Each row is a point on a landscape with many valleys, with its height.
A ball rolls from a point to whichever of its 4 nearest points has the largest drop for the distance, and stops where none of them is lower. Distance is the straight distance between rows; heights are no part of it.
j908 height 41.5: [159  63 114  80 117 110 133 161 106 131 117 147 142 131  75 193 104 113
 160 143 175 122 179 118 125 126 119  97 164 140 127 130  76 129 141 135
  84 205 157 117 146 126 132 149  70 118 135 147 110 104 105]
j9 height 42.1: [100 119 108 117 129 154 134 123 119 166 147 131 110 160 172  39 139 138
 131 100 101 183 114 123 114 122 132 142 130  95 127 100 185 156 145 122
 160  54 103 123  60 156 103 150 187 136 149 156 143 158 135]
j739 height 43.0: [127 117 137 142 128 144 142 137 173 126 125 137 102 113 144 120 150  88
 128 154 123 158 113 135 137 161 153 129  86 165 106 117 118 138 136  96
  86 106 180 136 135 128 123 136 135 139 137 140 103 133 115]
j676 height 18.5: [120  71  91 163 132 168 170  49 111 146 112 139 140 108 101 216  96 129
 117 150 114 141 166 177 115 122  82 112 140 173 131 119 114  50 111 182
  93 187 160 162 133 106 101 130  77  81 128  55 109 206 104]
j760 height 33.4: [161  89 136 119  90 114 131 125 115 114 104 121 150 123  98 151 156 125
 145 156 179  86 109 111 149 151 117 107 115  93 104 138 139  89 103  73
 117 177 112 118 142 137 127 105  83 115 122 119  84  72 130]
j653 height 27.7: [133 100  98 133 133 129 136 136 152 156 122 127 118 137 152 113 158 103
 134 147 128 159 126 143 160 167 156 128 105 168 100 128 110 122 126 132
 110 142 150 140 141 112 117 124 120 123 140 146 133 124 137]
j221 height 13.3: [128  81 117 110 123 146 128 122 147 158 106 123 145 117  83 212 108 126
 130 153 173 136 146 168 138 130  93  92 149 130 127 157 107  87 142 143
  89 172 117 100 146 126 116 129  70  86 103 119 112 130 109]
j540 height 23.6: [106  76  98 132 129 131 163 152 172 144 117 136 130 117 142 130 146 112
 119 143 111 175 107 160 162 168 137 106 114 175 114 115 102 108 120 159
 125 143 147 117 128 135 120 112 123 128 141 146 121 158 114]
j737 height 34.3: [ 88 154  93 132 119 202 138  87 133 146 165  93 107 164 141  62 124 145
 105 132  71 154  63 139 115  79 169 137 134  97 141 128 195 163 177 175
 178  41 124 116  83 118 140 111 188 107 101 148 123 176 173]
j600 height 52.5: [146 186 170 108 169  94 112 172 123 105 148 126 123 122 109 118 126 113
 163  69 128  99 109  91 101 124 126 108 133 130 161 126 112 152 115  84
 143 110 134 114 138 114 176 135 150 158 101 148 152  87 167]
j509 height 47.9: [130 114 169 162 118 109 135 134 146 115 123 125 126 130 120 131 131  84
 129 137 160 119 127  89 117 152 133 112  76 134 128 125 158 109 110  96
 120 137 131 126 142 146 145 119  99 127 132 125 112  99 119]
j434 height 70.8: [160 117 179  93 123  81 110 179  80  94  97 147 128  99 111 173 115  95
 129 147 196  89 151 105 146 136  91 106 148 115 153 105  91  89 123 129
 124 241 124 126  98 106 165 165  73 140 129 145 130  92 126]
j952 height 52.7: [114 155 144 104 138 131  98 126 117 133 126 151 118 163 162 112 128 159
 126 107 106 124 139 143 100 120 131 148 141 100 147 127 181 164 151  89
 150  76  98 122 118 145 112  94 178 150 160 131 159 133 156]
j448 height 27.5: [ 99  39  77 177 107 158 195  95 161 153  94 118 143 129 114 159 115 139
 108 153 102 147 141 151 170 131 117 120 128 142 137 120 155  77 103 227
 102 160 173 108 131  87 153 123 144 119 133 135  78 210  98]
j232 height 19.5: [ 94  74 100 156 141 155 149  73 130 149 100 135 130 122  89 210 103 148
 127 128 119 131 170 173 145 129  82  85 130 181 123 112 120  52  77 196
 108 185 164 124 134 103 119 137  86 112 130  66 117 190 109]
j300 height 28.7: [103  52  90 159 108 161 168 108 151  88 109  97 135 147 131 147 155 125
  96 176  87 143 114 195 162 131 108  95 109 151 144 124 158  95 141 201
 138 144 148 151 146  94 146 105 109 100 140 156 132 190 120]
j486 height 38.7: [105 153 116 157 118 167 133 112 138 150 141 135 114 161 155  94 163 163
  90 178  76 137 132 148 149 128 115 151 126 148  90 106 128 142 126 158
 168  85 177 168 131 133 108 149 133 108 127  93 135 167 131]
j511 height 47.6: [ 88  85 101 151 121 133 150 109 139 144 116 120 138 112 122 201 135 138
 136 162 138 144 128 154 152 172 130 124 127 144 141 128 137  63  98 174
 110 178 128  82 135 120 132 114 104 137 101  91 117 142 112]
j710 height 19.2: [ 85  77  86 118 130 131 151 103 139 151 103 122 115 116 107 181 140 141
 148 136 176 113 127 163 147 149 113 119 129 137 121 148 101  81 105 148
 114 155 108  83 126 157 132 115 105  96 119  88 113 105 113]
j520 height 24.0: [122  86 109 140 133 150 141 129 145 150  98 112 126 123 130 165 140 121
 138 146 149 162 107 159 158 170 125 138 114 136 113 131 116  86  86 152
 136 153 101  81 113 146 148 132 117 115 123 124 132 132 114]
j271 height 79.5: [105 160 104 131 133 133 106  90 120 156 114 151 120 164 160  70 145 138
 115 108  97 134 148 118  79 120 126 144 127 106 130 136 147 161 141 131
 162  70 114 124  83 141 111  98 186 115 145 121 143 151 156]
j289 height 38.4: [107 110 154 130 117  97 103 127 132 128 116 128 131 121 122 113 161  96
 167 163 159  96 123 128 144 169 106  97  86 147 119 125 125  87  80 106
 100 145 116  99 117 147 133 101 111 116 114 118 129 105 124]
j359 height 14.3: [ 93  86 110 113 127 138 133 110 127 147 108 106 132 114  85 199 120 138
 141 157 170  97 145 162 152 143 113 118 165 113 103 163  99  91 117 169
  93 169 112  85 135 141 108 124  87 103  97 112 110 133 115]
j722 height 47.1: [ 98 173 107 139 125 185 134 113 138 181 146 129 109 157 163  88  98 150
  96 105  86 180 105 131 112 109 154 169 129 102 133 110 193 164 170 165
 146  70 112 101  75 124 101 126 193 120 134 146 141 162 162]
j514 height 23.8: [114  64 109 149 115 151 140 130 173 124 122 116 133 110 150 138 146 110
  97 171 101 171 101 163 178 158 152 108 116 144 123 149 108 120 119 173
 120 126 125 119 141 114 121 143 146 116 135 123 143 161 118]
j693 height 62.4: [107 125  91 172  84 141 156  75 169 140 127 119 153 146 128  67 143 114
 119 204  27 160 123 170 112 133 105 128 126 139  97 123 155 144 109 204
 173 146 158 172 131 139 108 133 127  87 145  84 144 180 120]
j187 height 47.2: [168 159 143 117 143  89  98 201  73  97  96 134 118  86 119 123 116 111
 114 114 197  83 109  88 142 116 119  84 158 112 144 119  66 103 125 121
 107 236  99 141 112 111 170 151  65 175 151 135 120  78 110]
j762 height 68.7: [ 96 146 129 103 100 113  82 117 116 133 124 127 114 151 208  56 137 105
 153 101 132 175 115 115 120 117 149 146 131  90 143 139 174 171 140  81
 170  47  76 126  71 179 124 130 184 172 138 122 175 123 151]
j990 height 65.9: [205 153 144  89 151  79  94 184  83 162  55 143 149  82 130 154 123 109
 109 112 193  90 139  67 165 154 115 122 164 130 145 139  58  82 124 100
 143 243 143 121 138  93 186 152  80 155 165 141 138  67 121]
j457 height 58.2: [136 154 161 111 154 127 117 172 148  91 168 142 115 132 125 155 140 150
 144  81 124 151 163 141 106 120 145 138 122 111 144 120 143 168 147  77
 126 102 126 146 142 145 140 122 174 171 145 153 147 104 132]
j958 height 34.8: [155 117 151 152 114 120 125 126 130  84 110 122 157 111 101 127 148 108
 155 161 162 109 118 126 143 133 108 105 103 122 120 127 129  99  81  80
  93 152 122  87 158 142 154 117  81 145 121 120 109  78 112]
j765 height 51.1: [ 74 183 121 142 144 151 117 101 143 163 147 163 109 173 154  88 123 164
  95 156  85 135 126 133  92 118 136 154 133 136 110 107 157 154 132 178
 168 104 139 138 113 106 111 142 176 107 142 106 145 173 142]
j196 height 44.6: [ 84 155 112 137 128 161 129 106 140 153 121 121 119 168 138  97 168 145
 108 157  98 136 130 155 116 130 142 144 119 162 110 150 128 139 129 152
 140 107 146 174 139 106 113 118 155 112 132  99 128 166 120]
j881 height 62.6: [177 164 161 122 146  87  98 139 101 127 162 127 153 113  95 138 133 123
 146  89 160 103 110  60 140 119  92 124 126 143 139 131 128 116 109  41
 160 109 116 121 163  97 167 139 118 158 101 123 119  71 139]
j63 height 51.5: [184 130 157 147 135 106 102 136  76 123 140 124 159 101 110 124 132 121
 143 114 160  86 128  75 138 117 154 133 127 137 126 118 103  93 107  71
 125 153  95 138 157 126 155 156 107 130 126 110 128  63 121]
j842 height 39.5: [ 82 173 121 143 126 145 111  96 158 162 132 147 117 170 121  94 137 166
  98 177  84 133 141 148 104 129 121 164 114 147 105 103 150 143 118 166
 164 113 150 162 122 110  97 139 167 101 113 100 144 187 138]
j627 height 72.1: [146 205 131 122 118 101  77 118 104 139 136 117  99 148 212  49 134 101
 143  81 140 117  92  77 103 118 149 158 154  87 113 167 144 201 160  62
 167  27  63 125 104 186 130 140 169 187 142 126 152  74 126]
j497 height 42.0: [115 136 103 159 132 159 139  93 138 150 135 130 126 155 134  85 148 130
 105 166  86 123 121 158 130 122 128 156 127 153  95 142 112 146 126 196
 173 110 159 146 143 130 101 138 131  99 120  94 149 162 136]
j363 height 66.4: [139 122 180 141 152 114 147 168 155 107 142 135 113 109 152 123 121  86
 145 141 118 122 130 104 107 138 147 134  98 137 144 127 129 119 110  85
 110 114 139 154 143 144 133 101 118 111 131 136 150 107 126]
j575 height 63.2: [146 125 193 150 136 119 137 165 133 108 155 126 123 108 127 109 117 107
 150 117 114 129 148 130 108 134 120 149 105 144 151 118 106 123 116  73
 113 102 132 160 137 159 159 129 121 131 117 155 152  79 115]
j272 height 46.6: [109 191 129 104 125 158 130 100 139 142 132 155 110 146 147  99 140 161
  95 124  91 134 150 133 102 111 138 179 110 133 146 156 152 136 165 118
 122  80 127 131 147 137  98 104 165 105 143 124 142 139 150]
j548 height 33.3: [159  93 144 110  90 103 119 165  96  81 133 129 149 125  87 166 114 110
 142 157 197 110 128  92 138 112 137 115 142  75 131 130  99 104 138 117
  77 207 110 125 144 124 148 147  69 136 127 133  97  78 131]
j593 height 71.9: [164 181 138 125 140 112  78 129  88 137 135 121 119 124 225  50 146 112
 124  77 141 120  92  81  96 141 138 148 142 105 108 165 162 176 144  52
 179   4  87 132 105 167 127 135 170 188 144 142 157  46 100]
j82 height 61.3: [178 167 149 132 129  63 109 153  79 114 172 107 149  88 124 133 129 142
 135 102 147  97 116  57 131 135 137 140 136 153 158 123 108  94 120  53
 132 148 104  93 161 110 149 157 120 171  99 120 123  65 150]
j203 height 46.1: [119 156 151 106 141 134 129 122 138 123 129 136 134 122 125 117 122 154
  95 104  90 134 157 164  88 117 139 153 100 133 142 170 129 162 162  96
 129  90 149 128 144 129 103 102 172 115 157 144 141 121 141]
j26 height 26.8: [134 161 166  92 169  98 101 180 158 100 179 136 114 126 113 123 129 137
 164  75 131 133 129 113  99 111 147 131 137 124 154 115 132 187 136  82
 137 101 138 156 144 137 158 138 174 160 116 171 152 112 142]
j31 height 46.9: [120 152 116 100 147 156 130 121 119 126 126 150 137 155 133  94 120 160
  93 100 102 106 167 138  98 107 114 156 123 122 143 152 159 164 146  93
 144  63 107 131 134 145  95  86 182 138 158 133 157 137 129]
j416 height 54.0: [105 150 125 107 158 157 111 121 130 160 129 167 118 156 184  63 133 161
 128 101 108 153 152 139  84 130 153 155 134 101 113  98 176 153 137 135
 155  59 114 109  92 156  99 114 206 132 145 140 156 140 163]
j715 height 64.4: [160 161 146 122 163 105 128 157 141  93 155 136 128 122 131 141 123 151
 145  78 106 145 174 131  99 118 147 155 102 119 144 132 134 171 147  93
 139  98 127 143 165 125 120 125 173 129 172 162 144 125 119]
j164 height 69.5: [149 166 200 129 151  88 115 166 117 108 137 113 142  94 108 113 123 111
 159 100 126  87 114 100 108 137 108 105 101 153 151 133 116 122 106  85
 126 103 131 127 150 124 182 124 114 149 127 162 135  99 122]
j162 height 33.0: [180 137 132 132  92 106 113 166  75  83 116 139 145 103  83 160 130 117
 124 131 179 121 129  93 154 102 122 103 134  96 127 110  88  94 143  99
  94 197  97 142 131 126 144 150  77 137 127 125  97  67 121]
j961 height 22.8: [111 146 128 182 120 172 144  98 137 165 136 129 128 170 142  95 116 126
  86 184  50 145 114 150 122 121 129 149 126 150  91 109 164 165 130 216
 179 112 155 135 124 119  93 167 148 101 132 108 127 174 121]
j805 height 34.7: [207 154 122 121 144  96 115 166  51 121 108 132 123  63  83 143 142 113
 138 115 198 101 116  46 134  90 153 110 126 121 137 100  88 102 127 106
 106 193  89 162 154 124 137 168  87 142 140 117 103  58 127]
j310 height 69.2: [122 131 173 147 130 108 141 156 151 129 121 116 107 120 135 133 153  92
 151 151 121 146 133 128 110 145 156 134 100 146 141 107 122 117 112  94
  83 121 148 135 134 150 140 139 147 119 133 175 112 133 120]
j521 height 45.6: [109 143 133 122 122 147 127 101 148 132 123 111 109 142 127 104 156 144
  93 144  93 132 113 152 138 139 140 133 101 167 102 134 109 143 135 134
 106  90 153 180 166 110  97 113 141 128 137 115 124 164 136]
j948 height 25.1: [148 205 168 103 159  86 121 186 125 109 160 119 133 122 123 108 124 128
 153  74 136  99 104  97 109 134 104 134 131 120 173 139  99 163 113  74
 155 121 111 103 122 129 173 134 164 151 101 164 154  96 165]
j699 height 68.5: [178 192 107  88 117  96 103 161  94 100 156 147 109 135 160  91 129 133
 128  38 141 118 111  70 113 133 149 140 163  82 118 138  95 218 127  77
 170  72  99 157 117 187 100 119 190 173 140 150 139  49 117]
j222 height 32.2: [160 111 128 107  90 112 122 139 110 106 139 122 160 128  82 156 116 128
 141 138 178  93 144  92 168 145 121 106 126 105 108 102 127 118 132  88
  81 199 125 116 150 141 128 139  63 123 123 119  92  76 122]
j940 height 14.2: [119 116 112 147 129 154 139 107 143 134 105 117 140 121 128  94 164 139
  76 169  74 149 118 180 151 129 140 134 105 164 101 137 113 136 118 184
 166 116 173 172 152 122 114 112 129  98 135  95 145 147 140]
j182 height 51.2: [114  94  91 163  88 152 150  76 158 110 119 120 129 136 135  97 166 141
  99 184  53 165 104 162 144 126 136 127 130 150 111 137 120 130 120 193
 170 118 169 174 134 125 107 109 113  90 126  95 140 183 133]
j705 height 46.4: [128 170 128 114 150 150 124 123 137 108 134 148 137 131 126  96 142 155
 113 102  99 120 160 131 100 111 141 152 102 109 122 173 140 167 152 114
 118  87 119 122 134 132  88  89 180 131 162 134 143 111 139]
j874 height 30.9: [ 94  49  85 147  96 130 168 101 171  84 119  94 138 138 127 129 168 129
  78 171  76 143  94 179 166 138 123 111 127 145 132 129 132 110 147 198
 132 133 164 149 135 109 126  99 113  90 107 113 135 186 135]
j840 height 20.0: [108  71  92 174 124 148 186  81 110 161 108 129 130 123  87 186  90 149
 120 139 119 148 170 168 154 114  74 105 128 175 128 115 135  55  70 197
 101 188 172 123 133  99 140 138 101 105 151  79  76 208  78]
j914 height 59.4: [112 115 154 145 126 115 133 145 159 129 133 125 106 118 137 100 141  89
 149 137 131 137 130 126 116 152 134 111  82 124 127 105 143 105  99  82
  92 137 135 130 117 160 148 104 116 115 120 140 127 113 126]
j945 height 70.7: [148 214 125  97 129  91  78 125  97 131 124 121 121 134 196  60 124 117
 129  76 152 119 101  91 121 139 151 156 155  74 118 149 135 176 148  58
 174  41  95 131  93 164 122 140 166 183 130 138 151  62 106]
j785 height 24.7: [138  74 106  99 114 131 157 130 108 135  93 138 144 127  65 195 122 126
 134 129 178 138 185 125 139 123 107  98 147 119 119 150  97 125 129 135
  80 176 135  79 148 112 125 138  78 125 128 155  80 106 105]
j293 height 39.1: [139 117 168 142 127  93 129 137 112 119 118 119 117 126 126 103 128  98
 160 118 128  99 115 118 130 125 128 113 106 116 126 135 133 105  96  99
  95 137 127 108 144 141 155 127  90 109  98 118 133  76 117]
j982 height 54.1: [104 130 139 109 125 138 101 132 120 144 135 155 120 154 182  61 139 155
 120 100 120 135 110 131 106 141 136 148 140  84 127 118 172 169 130 114
 162  53 110 126  77 172  90 112 176 144 167 140 158 150 151]
j428 height 64.6: [159 179 170 130 140  80 110 171 121 117 159 121 147  98 120 127 118 121
 146 110 139  70 121  90 119 132 117 140 123 168 148 135 110 127 112  53
 143 111 113 110 155 109 167 144 134 172 125 151 153 101 141]
j667 height 14.8: [121  93 123 102 132 115 131 109 120 145 140 124 138 105  90 236  77 132
 139 146 160 134 151 134 125 132 112  90 148 150 130 150  98  90 141 135
  58 195 158 130 153  94 109 155  61  78 107 128 123 168  94]
j392 height 9.5: [152 144 170 114 181  98 143 189 136  92 157 141 132 129 122 133 118 121
 156  75 113 132 133 128  86 135 124 138 138 135 143 111 139 147 130  88
 130  99 140 154 138 124 144 137 135 160 109 157 158 105 152]
j125 height 69.1: [180 155 173 148 146  82 102 163 116 117 137 107 157 113  94 105 135 127
 133 100 139  86 117  83 134 123 108 128 115 146 145 130 124 111  96  66
 137  97 105 113 148 125 173 147 113 150 118 123 118 100 121]
j941 height 46.0: [100 181 132 150 125 139 141 125 144 122 133 115 112 124 145 104 141 145
  88 127  89 127 143 147 119 106 143 156 102 168 134 159 118 145 166 101
 113 106 157 158 167 109 104 122 130 126 112 131 127 139 138]
j425 height 65.2: [124 119 184 168 133 117 129 146 157 128 141 109 118 124 137 118 127  84
 150 148 128 133 125 109 104 158 114 138  87 138 141 129 133 115 106  99
 107 141 119 125 138 146 147 115 126 120 129 135 131  98 128]
j920 height 54.2: [160 146 157  87 129  75 112 175 108 109  87 120 143  65 109 147 109 101
 115 122 197  88 150  84 152 141 107 101 151 102 161 123  70 101 112 135
 119 248 135 133 131  96 178 160  52 161 134 154 133  82 120]
j773 height 38.5: [ 68  73 104 133 124 126 143  67 130 144 107 136 129 108 110 210  86 179
 135 150 139 139 152 177 138 144  89 117 131 163 147 144 121  51 117 164
 116 181 127 110 111 127 106 134  84 113 123  87 136 191 109]
j27 height 38.9: [107 136  77 171 136 207 140  83 140 129 167  99 108 168 165 101 117 169
 120 129  75 149 104 136 119  78 143 154 148 132 117  92 192 196 175 210
 187  56 122 142  92 133 126 107 140  99 104 150 117 209 146]
j592 height 58.5: [139 173 141  66 134 130 109 126 131  94 149 135 148 151 147 118 125 158
 142  75 118 120 134 143 120 112 159 142 140  93 128 165 160 178 142  77
 126  81 119 132 132 145  92 121 185 168 132 123 163 123 148]
j42 height 36.6: [106 150  84 135 125 175 118 110 131 170 146 147  99 138 184  68 135 133
 117 112  71 177  92 115  98 121 181 158 136  88 156 121 171 165 157 156
 168  67 119  98  76 130 105 130 197 118 148 165 135 143 149]
j72 height 19.4: [104 158 132 168 121 185 121 100 150 174 161 162 136 174 159  97 115 156
  96 158  56 146 108 121 101 108 117 147 114 153 108  90 153 177 139 200
 166  90 154 147 116 106 109 157 145 109 134 126  98 174 132]
j736 height 16.6: [140 101 112 107 120 117 147 114 126 148 137 134 140  90  73 224  84 111
 124 153 179 128 156 108 113  97 121  93 176 138 133 156 112 107 136 166
  44 197 146 124 143 106 134 151  62  96 109 146 119 125 104]
j219 height 24.2: [ 87  56  80 147  99 150 158 116 172 119 126  86 131 135 131 136 129 163
 105 159 108 152  96 187 176 127 145  98 140 133 131 121 144  90 115 192
 125 150 137 127 141 112 134 122 145 123 133 134 136 196 117]
j85 height 55.7: [163  86 140 105 107  84 120 153  94  95 127 160 125 148  88 183 117 103
 151 126 200  99 156 124 127 134 122  89 156  85 143 114  82 108 128 125
  90 224 164 105 137 123 132 149  58 147 132 162 104 125 110]
j712 height 25.6: [122  85 119 150 128 146 135 125 143 175  97 111 101 122 123 141 150  90
 152 148 153 121 131 162 154 169 136 111 105 152  87 113 108  93  80 126
 117 143 141 100 114 139 120 118 117 128 135 118 122 113 161]
j249 height 54.3: [147 124 191 163 150 102 132 163 132 116 153 130 138 107 114 114 120  85
 155 107 118 101 113  98 130 131 102 136 108 142 126 144 117 125 116  92
 112 111 116 120 152 131 162 118  97 123 119 130 139 109 109]
j956 height 49.7: [136 110 185 158 128 105 126 154 137 116 126 110 136 117 133 120 137  85
 146 121 150 106 137 113 129 129 112 127  88 139 123 133 125 107 103  63
 116 126 105 127 166 137 144 112 111 103 134 119 104 100 109]
j33 height 39.2: [176 124 169 149 111 108 123 120  98 102 143 112 143 114  97 121 112 108
 139 120 147 101 123  95 144 113 144 132 127 119 127 133 117 124  97  72
 110 138 110 112 154 137 151 146  92 140 121 113 101  64 115]
j286 height 72.6: [145  88 136  95 125 110 120 159  96 112 129 148 133 115  81 202 110 101
 158 145 195 113 184 111 137 126 117  65 184 119 139  99  80 116 123 168
  92 213 162 140 128 122 141 147  79 126 120 151  97 108 105]
j351 height 39.6: [194 149 122 127 147  85 115 146  84 116 137 141 119  89 106 139 151 133
 151 113 183  90 126  61 133 111 147 126 116 158 133  95  82 100 131  59
 121 150 106 148 163 116 150 169 108 137 120 138 114  44 128]
j513 height 59.1: [140 175 116  78 107  90  89 124 131 105 150 149 119 143 160 101 108 152
 139  64 122 121 130 119 137 121 144 143 152  64 117 154 153 200 164  88
 143  80 103 132 112 155 105 114 180 156 123 110 174 103 126]
j642 height 40.2: [101 121 102 153 147 190 168 101 163 145 164 114 115 170 155  90 107 153
 100 153  73 139 103 138 136  72 138 147 132 138 118  89 194 196 182 209
 166  62 128 148 100 106 129 132 175 111 109 148 110 187 135]
j262 height 44.7: [ 90 122 126 118 123 116  84 118 110 122 127 134  95 145 203  49 131 128
 124 110  91 162 109 110 107 149 170 148 149  72 146 103 166 158 174 119
 161  62  89 114  59 162 102 145 176 173 141 149 153 120 174]
j338 height 30.0: [114 156 115 152 117 163 115 101 134 164 145 150 127 164 147  78 120 168
  94 170  70 149 118 147 121 113 100 159 121 161  89 114 130 157 125 189
 175 105 172 175 145 110 114 135 139 101 152  81 140 172 130]
j935 height 63.7: [135 197 130  72 153  97 117 194 107  77 145 127 113 123 144 114 126 116
 138  54 148 109 105 105  85 139 139 149 159  98 137 127  80 191 151  75
 162  95 123 146 113 153 136 110 183 161 121 167 161  65 151]
j273 height 54.8: [123 166 130 117 145 132 124 110 125 146 112 157 119 148 126 101 129 147
 101 115  89 136 172 127  77 117 140 157 130  96 143 152 156 136 144 121
 139  75  95 117  97 157  89 101 177 122 143 114 139 144 155]
j45 height 83.6: [ 90  70  81 145 129 134 129  95 145 124 104 147 141 115  97 202 102 151
 159 136 140 132 123 176 145 160  98 126 136 142 117 125 128  48  90 162
 115 199 129 115 116 133 129 120 105 121 109  90 131 170 122]
j432 height 15.9: [114 167  78 136 120 172 140  94 134 156 157 103 120 146 161  67 127 130
 116 124  84 161  84 127 118  94 171 171 124  83 142 117 149 195 192 171
 166  32 101 114  60 121  97 109 196  98 115 164 112 162 162]
j74 height 41.6: [ 96 182  95 134 114 180 150 117 151 176 154 137 114 151 174  93  93 166
 105 124  83 153  68 129 101  79 154 155 140  96 149 112 170 165 150 182
 159  87 130 107  77 104 113 112 191 116 120 157  97 188 153]
j328 height 27.2: [134  86 126 109 112 102 112 123 100 124 115 127 156 127  95 150 121 125
 146 133 180  89 137 142 155 139 114  89 155 115  92 128 127 110 116 118
  91 193 132 101 154 122 140 149  87 135 125 136  79 120 102]
j714 height 11.0: [136  96 113 106 117 130 150  99 112 159 107 124 147 118  87 211 136 128
 139 128 186 125 142 167 137 127 132  90 143 124 100 159 100 113 116 138
  91 170 102  73 139 141 103 108  84 104 108 120  97 111 111]
j190 height 85.4: [142 119 162  88 135  88 114 175  99  70  83 134 155 102  91 161 100 110
 143 139 198  80 155  95 132 114  83  91 167 109 144 112  87 107 124 121
 120 233 149 111 129 113 163 156  69 137 130 152 130 103 121]
j623 height 6.3: [115  75 108 147 155 145 149  85 117 143 111 129 140 107 111 223  97 150
 134 161 155 125 167 158 156 113  79 111 143 179 131 138  99  82 147 169
  74 154 159 150 133  98 101 139  78 113 103  79 121 196 100]
j917 height 42.7: [121 109 111 139 124 150 151 137 159 122 111 106 129 132 127 105 163 125
  97 157  98 160 102 154 169 133 151 116 120 159 114 145 111 138 130 161
 134 110 132 155 167  88 101 127 129 116 115 119 118 175 127]
j449 height 26.1: [140 135 163 146 156 123 153 165 152  86 128 124 105  99 109 120 127  98
 140 106 103 157 142  99  96 119 131 133  91 146 150 136 119 145 122  99
 106 129 141 146 139 122 140 136 129 142 125 125 152  86 126]
j17 height 21.9: [132  83  87 149 114 144 184 132 170 130 106  95 135 116 127 130 142 120
 113 170  97 166  98 176 195 149 148 117 113 157 112 142 119  96 114 191
 115 150 148 118 134  98 132  98 129 129 121 136 135 179 121]
j197 height 92.0: [124 171 156  92 102 105  77 123 141 127 115 128 110 139 181  62 124 112
 124  80 124 139 117 111 107 134 155 162 128  84 144 122 172 150 123  72
 167  39  69 121  82 175 116 129 180 171 131 107 147  94 138]
j527 height 39.3: [164 136 141  94 121  87 118 181  91  83  89 139 133  94 108 159 126 102
 149 127 193  96 110  93 150 109 128 119 142  80 131 106  72 106 124 119
 128 223  95 152 127 112 158 162  64 141 141 127 112  80 136]
j574 height 54.9: [ 89 193 122 119 143 157 121  92 148 163 127 155 109 156 156  94 128 140
 115 152  94 146 138 135  90 119 120 165 115 148 115 108 146 137 137 158
 153 107 137 140 120 131 102 103 178 105 124 112 137 170 162]
j472 height 17.4: [142  83 131 102 125 114 118 110 120 139 100 117 123 132 105 175 154 120
 126 144 173 123 149 127 147 167 100 106 119 125 112 154 115 108 125 138
 106 152 106  80 138 129 126 102  82 120 120 115  98 114  96]
j972 height 20.7: [108  78 125 110 121 153 140  87 124 131 114 133 143 107  93 221  88 157
 130 159 156 125 176 163 158 125  80  95 151 151 140 153 109  58 148 163
  64 161 144 132 127  87 122 130  61  94 122  96 117 184  98]
j66 height 11.7: [102  53  92 163 115 147 159 117 164 141 114 110 138 138 124 187 118 139
 139 135 119 141 115 175 178 156 136 115 123 118 143 110 139  80 103 177
 110 180 158  96 105  80 141 128 146 128 123 115 119 183 107]
j744 height 59.5: [148 178 132  86 123  87 107 179 129  79 157 112 133 139 131 142 109 133
 156  63 133 121 124 116 102 124 157 135 151  85 149 137 135 186 141  78
 154  91 116 155 127 143 140 117 186 173 123 148 166 103 159]
j226 height 48.9: [115 124  75 182 138 225 154  59 143 127 195 100 121 161 151  83 117 132
 133 120  74 148  90 147 108  70 150 156 139 131 111  89 204 199 182 202
 201  68 125 171  94 145 102  89 153 105 124 136 117 197 156]
j748 height 17.5: [134  94 105  98 112 143 132 121  94 133 105 109 136 122  87 193 135 131
 141 118 180  98 160 147 155 129 101 115 135 123 119 145 117 116 123 134
  83 172 105  96 142 125 121 117  76 133 111 135  84 118 110]

Call two points neighbours if one is among the 4 nearest of the other. Go from one point of each pair to the other, from neighbour to neighbour, staying as low as possible. Name the highest point that can't be avoided.
j72, j714: j917
j392, j948: j26
j623, j714: j667
j714, j17: j520

For each start below, name the point where the ball stops.
j310: j17
j627: j432
j197: j432
